Each row is a point on a tangle of strands that fork and nearly touch. The rows are in no order.
Two points are linked if the straight distance between their rows is under 87.5.
dut: [-21  -4  25  26  16  -4  21 -29 -19 -11  33 -10  20  13 -30  20 -20 -13
  23  -9  -8   7 -15  16  12  -2   7   9   7 -31 -20 -13   8  27  24   1
   6  36  21  22  -8 -23]
baze: [ 23   5  -2  -2  16 -20  42   1   4  -1   5 -10  17  -4  33  13 -14 -21
  -1   8  14 -27  14 -25  -3  21   6  30  -3  18   5  13 -23  21 -12  26
   7  -9   1  14   2 -20]
mez: [-26   8  39  -7  20 -33   9   5   2  -8  10 -21   8  16 -27  10  -7  -8
  11  15 -21  42 -21  24 -16  23 -11 -12  -2 -19  15 -11   1 -15  44  15
   3   1  11  28   4 -11]
vig: [-29   6 -14   0 -10  15  -8 -11 -12   6 -16  14 -11  -4  21 -30   2   0
   5 -14  -6 -13  23 -24 -13 -14  17   0 -10 -15  18 -27 -13   9  -2   4
  15  -2 -18 -10  -5  21]
disan: [-20   7 -12  19 -18  -6 -23 -16 -11   3  26 -16  21   0  -4  -4  -9   7
 -22 -23  33  19  23 -30   8 -29  -5   2  -8  14   5  -8  10   9  -2   1
   7 -14   2 -18  21 -11]
rona: [ 26  -6   1 -24  12   3 -13 -16  19  -6 -17  16 -10 -18 -10   4  31  -1
   7   7   5  14 -25  35  -3 -13 -26   0  -2   5 -13  10  19 -15 -12 -31
 -18  31  21  -3 -25  10]
Vin: [ 20   1 -22  -1  12  12 -42   4  14  12 -17  10  -6  -8  -2  11  -2 -16
   7 -14   6 -23  20 -17  32 -39   2  20  -5  22   2 -19  31   2 -25  13
 -24 -28  -2 -37  41 -15]
Zizab: [-11   5  -1  23  -3   0  42  23  -5  -3  -9  -5  -9   4  24  15 -17 -17
  14  13 -23 -20 -24   0  -2  40  31 -16   9  -9  -1  26 -26   6 -13  15
   6  24   1  30  -1 -11]
zope: [-12  11 -16   3  -4  19 -28  -2  -7   0 -24  19 -19   1  -6  -3  16  -4
   3 -14   3  -3  -9  13   0 -22  10 -17  -3   8  26 -23  11 -12 -22   4
  -1  -8   4 -20   0   7]
zole: [ -3  29 -18 -22  12  -9 -15   5   5  -1 -13 -13 -13 -10   4 -14   5  20
   8   8  -3   2   7   8   9  19 -19  -1  -4  12  35  -7 -41  -5  -9  20
  16 -28   9 -10  10   5]
gegi: [ -8 -12   1 -26  18 -28   5  -6  -1  -9 -17  -4  35  26  -3   1   4  -7
  15  14  18  13  27   9 -27  -8 -42  -4 -20  13  20  15 -16  11  -9  -5
   3 -26   6  11 -44   0]
malin: [  6  -5  14   6 -17   7  -5 -31 -18   8   6  18   4  -9 -14 -40  11 -21
  33  -3 -13  17  -8  -7  16   8   2  10 -20  -1 -17  -4 -17   0  -4 -10
  22  26  21   7 -48  19]
tet: [ 10  19   0 -23  29  14   5 -22  -3 -13  20  -9  -3 -38   0  33   4 -27
  15  -9  -9 -17   4 -12  24  -1   7  12  15  17   0   6  15  23 -22  -7
  -2  13  35  -4   3  15]
dero: [  5 -16  12   0 -23   7   3  15 -11   7 -14  21   4  16   3 -26  -8 -12
 -16  -4   1 -25  23 -28 -22 -16  19  -8  19 -13 -28  -4  10  -4 -21 -30
 -18   1 -41   3 -37  20]
gazef: [ 16   5  16   4  -8  16 -14  27   0  16   4   7 -22  -9  -6   2  -6 -20
  -1   8 -26  -5 -13 -10   4   6   2 -14 -26  -1 -14 -11 -16  -3  -3  25
  20   3  -6  -2   8  10]
sogos: [-28   4  27  25  18 -17  18 -29 -12 -10  35  -1  22  -7 -30  22 -21 -23
  13   5  17  16  -2 -20  -1   2   6   6 -19 -22 -18 -15  18  10  38 -14
  -3  21  40  18   2 -14]
beku: [-40 -10  16  29  -2  -6  22   5 -21 -10  14 -11  18  15   6   2 -29 -11
  11  -5   0  -7   6 -17 -27   8  30  -8  11 -37  -7 -19   3   3  30 -25
 -17   9  -8  14  -5   9]
nekiv: [-12 -17  24  18  19 -16  53  14   7  -7  16  -2  19  14  -9   9  -2 -10
   2   7  -9   1  -1   9 -18  20   9  19  -8 -19 -14  16 -11  26  38  -7
 -12  31  -2  21  -9 -21]
Tonu: [ 30   3 -29  -7  14 -26   3 -15  29 -10 -19  -8   4 -21   9  -9  14  20
  -8  22  41  15 -15   8 -10  21 -19   1  13  15  29  25 -22 -20 -17 -15
 -12 -14  18   7  10  -6]
rotig: [ -5 -17   7   1 -12   1  17  28  -2  -3  -9  18  -6   0  10 -33 -10   4
  -5   6 -10 -15   8 -26 -23   4  28  -6  10 -32 -31   0  -7   6  14 -20
 -14   9 -31   1 -10  25]
Biku: [  6   5  11 -43  11  -6   8 -28   4  18   0  -2  17   8   5 -12   9   6
  19 -10 -10 -24  33  -7  -3  -9   1  27  -2  16  -8 -19  17   3  26   7
  19 -11  -1  -8  -5  21]
neku: [-10  27 -12  -4  -5  21  -3   7 -13   2 -14 -19 -30   5  -1  12   2  10
   7  -4 -29   9 -24  24  20  32  10 -18  20  10  22  17 -15  -9  -9  18
  29   3   9  15  10  10]
Soset: [  6 -23   3   6 -16  17 -18  -7  -9   2   0  14  20   2  -6  -7  11 -26
   8 -16  -1  -7  28 -17  24 -37 -29   9  -6  17 -17  -4  -5  18 -43  -4
   0 -10  -1  -9 -36 -13]
muge: [-26  15 -11   2  -3   6  10   3  -6 -12 -14 -20 -17  17   2  18  -5  22
  13 -13 -21  21 -33  35  11  33  16 -33  34 -21  28  26  -2   5  -1   2
  14  12  -1  15  10  -6]
reb: [ -9  -7   5  21 -26  11  17  33  -9  14   0 -13  -5  34  11  -4 -17  30
 -25 -15 -27 -16 -10  12   9  10  29  -6  16 -15 -14   1   0 -13  18  25
   8  17 -56  -2  23  -6]
tiliv: [ 17   8  14 -21  -9 -16   2 -24  24  12   9  -2   7 -36  -5 -27  38  -8
   3  26 -17  47  -8  30  -2  11 -29  16 -23  -8   4   9 -16   1  15 -12
  -7  14  15   3 -14   1]
vuka: [ 29  15  -3  -7   1  -3  -7   7   4   0 -15  -9 -21   5  -5  41 -11  -6
   3  15  29 -11 -43   0  13  10   4 -27  13  28   6  15  -5 -31 -33   2
   8  -6  36  14  13  -5]
zop: [ 29 -12   2  -7   2  22 -21  11  14   0  -6   2   4  13  -1   0  17   3
   3   1   0   8   5  14  16 -14 -38  -1 -19  21  -2   9 -16   9 -22  18
   5  -7   0   0 -10 -12]
Bamu: [-55 -16   9  42 -31  12  -2  -8 -18  -6  12  18   1   2  -1 -25   1  -6
 -19 -11  14  25  -3 -13 -22 -16   6 -14   3 -55  -9 -14   7 -11  14 -27
 -11  18 -16  -4   2   4]
Sigaz: [ -7   6  24 -19  20 -30  12  -1  24  -4  10 -18   2 -14 -11   0  16  -1
  -8  28 -24  33  -5  27 -17  10 -25   2 -17 -25  14   7   2   4  42   6
 -13   7  -8  18   6  -9]
zitez: [-52  -8  -4  36 -25   9  17  -2 -14   3   4  18   9  25  18  -8  -5   5
 -35 -12  33   7   4  -5 -42 -23   6  -6   7 -47   1  -5   9   5   6 -30
 -13   5 -30   3  -6  -8]
misor: [ -6   9 -38  21  -7  10 -25   6   4   4 -25  19 -19   3  10   3  -7  14
  -9  -6  31 -11 -36  -2  -1 -18  19 -16   6   4  24 -18   6 -27 -18  10
   6  -8  10 -17  21  -4]
bul: [-10  22 -20  -1   2  30 -17 -21 -15  -5   6  -1 -19 -32  -6  27   5 -17
   9 -17  -8  -6  -6 -16  32 -10  22   1   9  11  14 -13  13   5 -23  -6
  -2   5  35 -27  24   8]
Sof: [ -8  -4   9  17 -20  15 -30 -18 -27  -4  -3  17   2 -12 -26  -4  -1 -31
   8  -2   7 -14  13 -22   9 -31  -8  -9 -20  -3  -1 -27  -7   9 -38  -5
   1   3  20  -4 -21   1]
raf: [  2  19 -25  -5  14 -29  -8  -3  33  -6 -10   2   1 -28  25  -7  -6   9
   0  13  10 -16  19 -30  19  20 -13  24 -33   5  18   0 -34  28  -2  26
  -6  -8  13  -5  28 -14]
Sokup: [-37  -3 -19  23 -20  12  -7   8  -9  -1   1  20  -1  -2  27   2  -5  -4
 -38  -8  26 -16  11 -18 -26 -38  11   1  -7 -30   2 -14  17  -8 -10 -10
  -9   1 -27 -11  26  -5]
dibe: [ -8   7 -21   1  13   6 -35   6  17   9 -14  22 -11   7   7 -15  14   9
  -7  -1  -5 -21  16  12  -5 -28  -1  26 -39 -10  24 -31  19   8   7  35
   5 -13 -19 -15  35  -9]
fot: [ 18 -18  -2 -26  -5  -4  -2 -26   6  10   1  13  11  -1   0 -35  17   2
  40  -6 -12  10   6  10   2  -2 -18  21 -18  16 -11   2 -26  10   2  -8
  15  13  18  -1 -47  17]
bof: [ 23   7   2 -27  -6  -3  -6  -3  25   6  11 -19  -7 -28   5 -30  35   4
  22  24 -19  39  -4  28  13  26 -43  15 -24  16  -1   9 -39   0  -5   3
   3   4   5   2 -17  -5]
pefoz: [ -9   1  -3  23 -15  11 -22  19  -7   2  11  17 -12 -18   1   3  -7 -14
 -27   5   1 -11   6 -32  -4 -32   8  10 -15 -17 -12 -12  24   5 -14  -3
  -5   7  -9 -23  31   6]
nus: [ 16   7 -11  -5   3 -20   9   1   2 -11 -24  -5   4  10   6  -3   0   4
  -3  15  31   9 -22   9 -17  27 -13 -13   7  11  28  26 -33 -24 -16  -6
   3 -17  13  22 -18  -3]
Pefot: [-26  -7  21   2  11 -22  37  -5  -8  -9  14  -7  20  21  -1  -2 -22 -12
  20  -3 -10 -12  12  -7 -23  23  28  11  12 -24 -10  -6   5  21  42 -10
  -4  22   4  20 -11 -10]
gir: [ 21   5 -19  -5   9 -10  -1 -12  22  -6  -5  10  -6 -35   7 -13  19  12
  -6  15  21   8  -9  -4 -11   9  -1   6   2   1  14   8  -2 -19   5  -5
  -2  -7  13  -5   4   7]
zovi: [ 41  -7 -14   4  14  21 -20  30  22   6  -4  15  -9 -24   2  14   6 -10
 -22   2   4 -37   4 -12  10 -21   1  21   5  22  -5  -1  20   0 -30  14
 -19 -16 -14 -27  38  -7]
dolo: [-11   7 -11  25 -11 -37 -25 -21  -3   3   8  -1  11   1 -24 -15   2  21
  -6  12  33  41  -1  -4  -2  -6   2  -4 -25   4  15  -9  13 -29  24   3
  12 -26  26  -2  -2   2]
Refel: [-11   8  -2  -8   7 -19   6 -14  -8 -15  19 -24  29  11 -12   6  10  12
  -9   8  11  71   7  18  -5  15 -34  -8   0  25  21  23  -5  -2   4 -13
   9 -22  12  13 -25   0]
mup: [ -1  12   7 -18   6   8   2  22  -1  12  22 -14 -18 -15   8  -7   0   2
  -1   7 -34  -4  13  -5   5  27  -5   2 -20   6  -7  -3 -17   8  23  31
  23   6 -11  -7  18  10]
Sog: [ 42   2  -5 -32  -4  15 -14   1  23   6   5 -11 -15 -12  -2  -1  17   0
  17   5  -6  17 -10  21  17   9 -31   5 -10  27 -14  15 -15   1 -11   5
   5   5  19  -8  -9  -2]
Kud: [ 17 -12 -20 -17  15 -22 -36  -2  21  -5 -24  10  17  10  -9   7   5  12
  -5  -1  40 -18  20   6 -15 -28 -21  10 -11  25  -3 -10  29  -6  -5  -2
  -9 -33   8 -12  14   2]
vufe: [ 13 -30  21 -16   2 -20  20 -13 -10 -14 -16 -17  30  37 -26   8 -20   7
  27  -4  10  23 -13  26 -16  14   2 -14  28   3 -22  18   9  -2  11 -37
 -11  22  13   8 -34  -5]
Lona: [-21  23 -16  35  -6 -17  25   4  -6  -6  -2 -12  11  14  11   2 -25   8
 -18  10  50  18 -25 -14 -33  22  15 -30   6 -11  10   8  13 -30  24  -5
 -13 -14   8  13   4 -13]
zavid: [-35  18 -27  -8   9   5 -19  -7  -8  18 -14   4  -4   4  25 -17  -5  12
   8 -11 -10 -29  20  -4  -2 -27  15   7 -18  -5  25 -42  -5   8  13  35
  22 -19 -15 -22  24   2]
lifo: [  6 -28  20  18   8  12  26  12   9 -15  19  18   1 -11   0  11  21  -5
  -4  -8 -27 -10   1   4  13  -6   4  20   1 -21 -21  16   5  44   8 -17
 -23  31 -20   5  11  -7]
par: [ -9  -2  -4 -15  10 -27 -17 -34  10 -11  -8  -1  16   9 -13  -9  38  15
  11  16  -4  38   3  45   8 -11 -38   0  -9  15  34   3 -12 -14 -10  -1
  -1 -15  30   1 -22  -5]
sir: [ 37   2   3   5  -8   2   0 -11  -6   4 -16  -2   0  -4   0  27 -16 -29
   1  13  27 -27 -36  -4  10   7   9 -21  14  17 -24  -3  -1 -28 -37   0
  -2  -3  34  16 -23  -4]
tesos: [ 18 -10   2 -19  16  -2   0 -14   3 -13 -28  16  -1   0  -3  13  15  -2
   0  -1  15  -6  -5  21 -12  -9 -11 -15  20  15  -5  16  21  -5 -29 -24
 -13   9  10   1 -34  15]
rolar: [-17   5  11  -3  -8  -4  -9  -9 -24  -4  17 -15  25  16  -5  15 -15 -10
 -15 -14  13  15  34 -21   2 -29 -17  -4  -1  19   0  -3  18  14 -10  -3
   4 -32  -1  -2 -10  -4]
nin: [ -6   7  10 -16   7  -1   4 -13  -5  11  18   3   2   0   7 -11  -9   0
  -6 -10 -14 -18  26 -33  -7  -9  17  14   4  -2 -14 -20  18  14  39   8
  10   0  -5  -3   2  17]
dun: [  8   3 -22  16   3  -6  28  -2  -1 -12   3 -19  19  -5  13   9  -7  10
 -30   0  48  34   0 -10 -20  27   0 -14  23  16   7  40  -1   2  -7 -38
  -2 -14   8   9 -14  -7]
lis: [-16  17   1 -26  21  -6  11 -24 -16  -2  16 -20   3 -23   0  23 -12 -15
  20  -3 -15  -3  -5 -11  20  22  21  -5  20   4  -4  -1   4  16   8  -5
   2  12  35  10   7  13]
Meled: [ 28 -13  19 -12 -14  -9  16  -5  -5   6 -11   0  15  28 -14 -11  -5  -4
  20   6  19  14 -16   9 -13  10 -13   0   0  19 -34  19  -5 -16  21 -21
   5  14  19  15 -44  -8]
giz: [-43  14   7  30  -7  -9  28  13 -17   6   8 -13  10  21  13   4 -22  -1
  -8   4  15  12   3  -4 -33  10   9 -17  -1 -20  12  -4   0  -1  25  -5
   1  -7  -9  15  -8  -8]
saf: [-21  24 -30 -10   7  -7 -32  -9  18  -3 -31  10 -18  -7   6 -31  11  21
  16  14 -16 -15   6  -6  21   4  -4  11 -17  -2  39 -15 -42   0  -3  24
   7 -25  11 -19  14 -10]
pere: [ 16 -17   7 -13   4  -7   9  -2   0  -1   8   7  28  21  -1   7  15  -9
   7  15  15  17  17  22 -22 -16 -37   6 -17   7  -4  17  -1  15   1 -17
   3   6  -7  14 -41 -20]
gazi: [-26  25 -11   3   6  47 -21 -25 -20   2   2 -18 -21 -13   5  20   7  -4
   4 -39 -22  10  -2  14  35 -16  11   1  14   8  28  -2   9  12 -23   3
   5   4  15 -26  24  -5]
pav: [ 14  10 -18   6  -9  12 -10  15   4   8 -28  -1 -29   2   9  11 -17   9
  -4  11  24 -27 -39  -3  -3   4  15 -28   7  13  14  -4  -5 -47 -16  21
  18 -14  12  -2  23   7]
gole: [-30   4  19  -6 -12  11  -7  -5 -33 -10  13 -17  10  18 -16  26  -3  -9
 -19 -23  -6  20  21   4  -6 -29 -15 -24  21   0  -1  -1  35   3  -9 -17
  -3 -20  -6  -2   1   4]
bet: [ 17  13  -9  -7  15 -31  14   4  -1   0  12 -21   8 -22  22  22 -25 -12
   4   5  14 -27  13 -48   8  16  11   8   6  28   9   1 -19  20 -11  25
   2 -16  18  -6  25  -9]
Gufu: [-19   6  37  24   7  -8  11   8 -11  -9  41  -7  10   0 -20  22 -18 -25
  -2  13  -4  17  -5 -28   1   3   1  -4 -31 -11 -16 -14   9   8  33   9
   6  11  20  10  15 -12]
sed: [-16 -10  30  39  -6   2  26  25 -14  -2  33   9  -1  -7  -6  13 -12 -40
 -15  13 -12   2  -3 -26  -1  15   5   7 -32 -16 -29   3 -10  16   7   3
  -6  21  -4  13   1  -8]
bimo: [ 21 -12  24   1 -23  17   0  35   0  29  -3   9 -23  11   1 -22   2  -5
   7   5 -33 -11   4  -1   7  10   1   1 -24   0 -16  -4 -31   4 -10  29
  26   5 -33   7 -15   6]
bos: [ 23 -31   9  -3 -14  13   1  17   8   2  -8  15  -2   0  -7  -6  -5   2
  -8 -12  -7 -35   1 -27   8 -13  31   5  35 -12 -31  -6  30 -11 -12 -21
 -32  10 -36 -14 -13  18]
vut: [ -2  16 -29   1  20 -12 -29  -9  29  -9 -11  -9  -3  -8   5 -16   9  26
   6  13   0  -9  10   0  37  10 -14  18 -41   3  25 -12 -16  18  11  31
  -2 -23  21   1  37 -25]
sano: [ 26   6  12 -60  14 -17  15 -20  12  19   6 -13   5  -1  14 -10  10  -4
  38   5 -11 -18  20   8  -4 -10 -20  25 -10  21 -28  -7   3   9  41   0
   2   2  12  -2 -20  17]
peno: [ 14   0  -2 -12  -4 -31   1  -7  -1  -9 -12 -14  19   7  -4 -11  10  19
  -8  14  33  49  -1  23 -16  22 -40 -15   8  31  23  30 -16 -41   6 -11
   9 -30  12   3 -22   5]
lugeg: [  1 -15  24 -13  11 -10  33 -15 -22 -24  -8 -22  29  33 -14  27 -36   2
  28   1 -11   0   0  26 -13  15  19  -7  45 -13  -5  16  10  18 -13 -21
 -14  35  -5  10 -14 -17]
norer: [-24  17  -2  22  -3 -40  -6 -32 -11   3  12  -3   5  15 -28  11  -1  16
  -6  21  29  28 -25  17 -11   3  12 -21  -2  -3  29  -7  21 -48  34  -1
   9 -27  30   7   0 -11]
daget: [-19  23  17 -13   8 -33  -3 -10  -2  -5   7 -11   0  17 -20  17  -2 -13
  14  28   3  19 -25  14 -13  15   8 -17  -7  -9  21  -8   8 -35  34   9
  10 -17  27  23   1   2]
vila: [-10   4  -6  13  -7   5 -23 -30 -14  -7 -15  28  -2  11 -17   5   8  -1
  -9 -14  27   7 -14  16  -6 -33   6 -22   3   1   1 -20  30 -26 -14 -25
  -4  -5  20  -9 -24  16]
Petas: [ 16   3  -7  -9   5  10  23  28   4   2 -32   8 -22  14  31  25  -8  -5
 -12   4   2 -45 -10  11 -18   7  13 -15  21   2  18  12  -9  -6 -29  15
  -3  -7 -21  13  10   0]
fiz: [ -1  -5  14  30  -2  -4  43  28   1  -9  19   4  10 -10   4   1  -8 -23
 -13  15  -8  12  -7 -16 -14  34   1  15 -20  -4 -10  25 -24  19  11 -11
  -3  25 -12  22 -14 -15]
lota: [  1 -17  10   4   7   3  13  19   3 -11  14  13 -14 -24   6  -9  -1  -1
   0  -8 -24 -12   1 -18   0  11  22   2  14 -32 -20   1  -5  24  15 -20
 -20  30 -14  -5  18  16]
Libe: [ -3 -11  21 -12  -2  -6  27  24   3  11  16 -16  -9  13   1  -6 -15  11
   7  -2 -47  -5  -1  -1  11  27  22   6   4 -14 -20  -5  -6   9  38  30
  23  16 -20   9  22   2]
vete: [ 21 -20  10 -12   0   6  15  40   6   0 -26  -1 -19  19  11  13 -17   7
 -18   5 -11 -32 -22   3 -19  22  13 -22  34  -6 -15  12  -1 -18 -11  -5
 -18  -3 -28  10  14  12]
zuzal: [  8  25 -16 -16   0  13 -19  19  -9   2 -14 -22 -24   0   0 -13   5  18
  10  -5 -21  14 -13  26  14  22 -14 -25   6  28  28   5 -29 -23 -22  27
  39 -26  -7  -4  17   2]
Kibo: [ -1   3 -12  25   0  -8  55  12   1   1  -5   1  -1   1  38  16 -18 -18
  -1   8   9 -49   4 -15 -10  15  30  12   7  -4  -2   9 -17   9 -11  20
  -4   8  -2  24   4 -19]
ninak: [ -2 -26  27   9   2  -5  16 -14 -19 -23  19 -14  24  15 -30  24 -25  -2
  22 -15 -13  -2   2  21   4  -4  18   6  30 -21 -13  -7  14  25   2 -13
 -15  38  -5  14  -6 -15]
Zogi: [  9 -22  12   3 -18   0  13  -1 -12   7   4   1  20  29  -9 -27   4   2
   5   0   1  27  13   5 -14   2 -15   4 -13  14 -21  22 -13   6  12 -10
  11   7 -14  16 -53  -8]
zanum: [ 18 -18   1  20  -5   8   4  61  12  -2  -9  19 -21  -2   9   5 -11   7
 -33   8  -3 -29 -28  -4 -10   9   7 -19  12 -11 -28   2   0 -22   3   4
 -17   3 -33  -2  21   8]
gofi: [  0  10 -21  16  -4 -13   9 -16  -1  -4  -6   4  10   1   9   9 -13   9
 -16  -7  55  13 -10  -9 -25   5  10 -23  18   8   9  15  12 -16   3 -29
 -13 -17  14  -2  -7   5]
ris: [ -3  12   7  13 -21  27 -27  16 -11  13  23  -8 -11 -23 -14  13  -9 -12
 -30 -19   5   3   7 -45  21 -37   7   3  14  -1 -31 -15  33 -15 -20  -2
 -11  -5 -15 -31  38   7]
dede: [ 23 -15  -3 -17  -6  23 -10  -2  12  26 -12   1 -21  13   1 -28  -4  46
   4 -22 -16 -11  -8  23   7  18  13   5  22   5 -19  -8  12 -31  33   8
  11   3 -25 -20  19  13]
pazol: [ -8  11 -25   8 -11 -16 -10 -11  -7   5 -11  19  -3  -4  11 -27 -14   4
  13   7  16 -18  -2 -37  -7 -11  12  -2 -16   0  17 -27 -27  -8   3   6
   7 -20  16 -13 -10  12]
petum: [-13   8 -32   7  15  -5   6   7   8 -15   9   1  -5 -33  34  -8  -1   1
 -13   8   5 -11  25 -32  -5   7   1  23 -13  -5  27   3 -23  34 -15   9
  -9  -9  -7 -15  31  -2]
rubon: [ 25 -10  -9 -13  -1  -3  -8 -25  21   6 -13   5   6  -2   0 -15  38   8
  15  11   1  35 -23  58   6  -7 -37  11 -11  12   7  19  -5 -20 -16  -5
  -1  14  25  10 -37  -8]
zozap: [  4 -18  13  15 -21  22  -8  21  -5   9  13  -2 -11  -3 -20  -1 -15  -6
 -15 -29 -10  -8  -6 -31  14 -27  18  -2  30 -11 -36 -11  33 -23  -3  -8
 -22  10 -17 -11   8  14]
Zusi: [ 28 -15  15 -18  -5  23   7  10  18  18   6  -6 -10  18  -1  10  16  21
   4 -11 -38 -19   9  24  32  -3   0  17  19   7 -14  14  20   2   3   9
 -13  10 -39 -10  -7  -5]
lisel: [  6  18 -11   2  -4  -5  -1 -15  -3   0   3   9  -7  -6   8 -22  -2   3
   6  -5  13   2 -10 -12  -3   7  14  -7  -4   0   7  -7  -4 -16  17   6
  14  -4  22   4  -6  12]
potu: [-26  20   5 -26  10  41 -28  -7 -18  -1  -7 -13 -18   0 -14  17   9   0
  14 -32 -39  13  12  22  14  -7   0  -4  18   5  22 -10  23  12 -11  -2
   9  -6  -1 -26  10  23]
mun: [ 15 -11  14  14 -15  11  21  16   9  24  22 -16  -9  31  -1 -14 -14  36
   3  -6 -26  -2  -6  12  19  27  15   5   9   2 -33   8  -7  -5  41  28
  18  13 -35   9  24 -11]
mema: [-15  -2 -13 -15  14 -25 -16 -21   8 -10 -11   4  20  23  -6  -5  19  21
   5   5  25  17  20  19 -15 -19 -34  -1  -7  14  33   0  -3   0   1   0
   7 -35  12  -4 -22  -4]
tur: [-12  15 -10   8  -5  -9 -46  24  -1   2  -2  -8  -3 -12  -4  24 -14 -13
  -4  -3   1 -19  28 -38  29 -25  -1   7 -20  18   3 -24  14  13 -24  24
  -8 -25   4 -22  44 -14]
naf: [ 28 -19  11 -14   4  24  -9  25  15  17   2 -10  -9  18 -11   4   4  35
 -10 -19 -24 -25  -4  35  18   7  -4  10  26  12 -23   5  16 -24  26  10
  -2  -5 -49 -17  26   1]
fiv: [-24  -1   9 -15  -5  31  -7   1 -20   0   2 -15  -3  16  -3  21   3   1
  -7 -29 -36   9  21  14  13 -17  -3  -8  25   4  -1   9  20  22 -19  -6
  -3  -2 -26  -4   6   2]
seto: [ -1   3  13  15 -13  20 -22 -15 -31   1   0  24 -19 -24 -23  -7  -2 -33
  18   8 -15  -7 -17 -11  18  -9  13  -6 -23 -14  -9 -22 -17   2 -28  -3
  22  27  18   1 -33  19]
Bebel: [ -6  -2 -18  21  -9  -2 -12 -23  -3   0  25   0  22   2 -14 -28   4  27
 -27 -20  27  41   9  -2  -3 -21 -19   3 -15   6   1  -4  17  -6  27  -1
  15 -16   3 -11  -4  -3]
sukiv: [ 31  -2  -2 -39  10 -15   0 -17  27  10   5   6   1 -29  14 -35  21  -1
  25  14   1  -5   6  -7 -13   1 -20  32 -23  11  -9   4 -16  18  13 -10
  -1  10  12  -8 -22  18]
nof: [  9  -3 -11  -7  -7  15   5  -2   6  17 -22  10 -14  14   9 -20  -6  27
   3  -7  -3 -13 -16   9  -2  17  21  -9  11   0  -8   0  -4 -19  19   6
  22   4  -8   8   2  16]
fifo: [ 27 -12 -14   1   7  10   5  35  22  -1 -27  11 -12   4  25  16   9  -4
 -19   1  -2 -40   7   3   2 -18  -1  12  11  17  10   1  -1   5 -40  26
 -16 -12 -27  -8  17 -11]
vit: [ -7  11 -18   7  13  -9 -11  16  17  -9   5  23  -6 -15  17 -19  13   6
 -12  12  -2  -7  22   2  -9  -4  -9  14 -34 -20  27 -10  -3  24  -2  23
  -2 -10 -22  -7  23 -12]
momud: [  3  11  -8   2  -2 -19 -24  10  -2  -4   8 -10  -6 -34  -2  24 -22 -22
   5  10  17 -17  10 -58  20   1  10  -5 -22  20   6  -9   1  13 -19   9
  -1 -18  30  -9  36   3]
lidun: [ -6  16 -13  20  -6 -17  11 -15  -8 -13  19 -25  16 -19  -2  -3   2  19
 -26   3  36  68  -2  -6  -3  22 -11 -17  12  15  17  28   3 -19   5 -20
   5 -24  16   6   2  -7]
zime: [ 11   4 -28 -13  19 -11 -48   6  22  -4 -39  16  -2 -12  -4  16   9  -4
   7   0  22 -30  17  -3   0 -28   5  11  -8  13  18 -19  24   9 -25   2
 -22 -28  11 -21  32   1]
moze: [-16   9   6  -9   6   4  22  -3 -13  -6   5 -10  -9  -8  12   6 -15  -8
  25  -3 -35 -18  -5   2   7  28  28  -3  15 -14   1  15 -14  27  -2   8
   0  22   5  15   0   9]
mufof: [-45  13  15  -9 -11  13  -7  -4 -31   9  14  -4  -5  -8   9 -17  -4 -18
   5 -11 -20  -5  33 -31   0  -9  13   1  -4 -15  -2 -25  -2  13   6  -1
  16   0  -8  -8   5  28]
Miker: [ 30 -23  -3  -3  -4  22  -7   0  21   9  16  15   8   4  -2  -6  35 -11
   3  -4 -17  -4  24  12  14 -23 -28  31 -14  10 -13   3  -4  29 -26  -1
  -2   7 -11  -5 -29 -16]
zopit: [ 11  16  17 -19   9 -10  -7  -4  26  10  17  -6 -13 -33  -7 -15  30   5
  -7  32 -43  28  -8  35  -3  25 -19  10 -20 -25  10  -5 -20  -4  20  10
  -7  18  -8   7  20  -4]
voz: [  5 -21  11 -18  -2  11 -17 -32 -10  -2 -22  25   5  10 -17   3   7  -6
   4 -23  11  -6   0  17  -5 -28   5 -13  17  10 -30 -13  32 -25 -16 -32
  -7  -1   7  -4 -41  25]
penu: [ 35 -31  -6  -8  10  27  10  12  25  -1  -4   7   4   8  14  26  31   9
 -17  -4 -15 -25   2  25  23 -16 -13  17  18   7  -7  28  20  18 -21 -15
 -29   6 -38   2  -9  -9]
Ruti: [-33  -4   4  39 -22  22  -2 -14 -25  -5  12  13  -7 -25  -2 -19  -6 -16
  -6  -2  12  18 -11 -26  -2   0  10 -12  -9 -40  -7  -8  -4   0  -4 -25
   1  26  11   4 -11   8]
bar: [ 16 -32  17   4  13  10  21  15   9 -20   7   6   5   2 -13  35  18  -3
  -8  -1 -12 -20  -8  30  12 -15 -12   8  18 -12 -17  17  14  32 -18 -21
 -29  30 -26  11  -8 -13]
gibo: [  6 -21  -9  26  -6  20  16  52  12   4 -14   6 -17  12  13 -11  -1  38
 -37 -10 -10 -13 -24  27   3  13   7  -6  21 -14 -10  21   0 -22   7  12
  -8  11 -54   1  29  -4]

A fork is a point with three links, a tip a point with one. Leave the first point through the second and follow the links. Name the first fork or tip that comes.
muge; neku | vig
mema; gegi | lisel
fiv; potu | Vin
sogos; dut | sir
dero; bos | Ruti
Vin; zovi | bimo

A fork is a point with three links. Follow the links from the first point to the second and name the forks in between, in order.
penu; norer | lisel > vig
petum; zozap | vig > lisel
tur; mup | Vin
dero; giz | lisel
Sog; zuzal | vig

Follow the links from the first point to the second, and from the first to the third. Name the last point that the two ways share.
dibe; Gufu; Sog | vig
mup; Kud; disan | Vin
Zusi; sed; seto | lisel
Sokup; petum; fot | vig
lifo; fiz; muge | lisel
Kud; bimo; disan | Vin
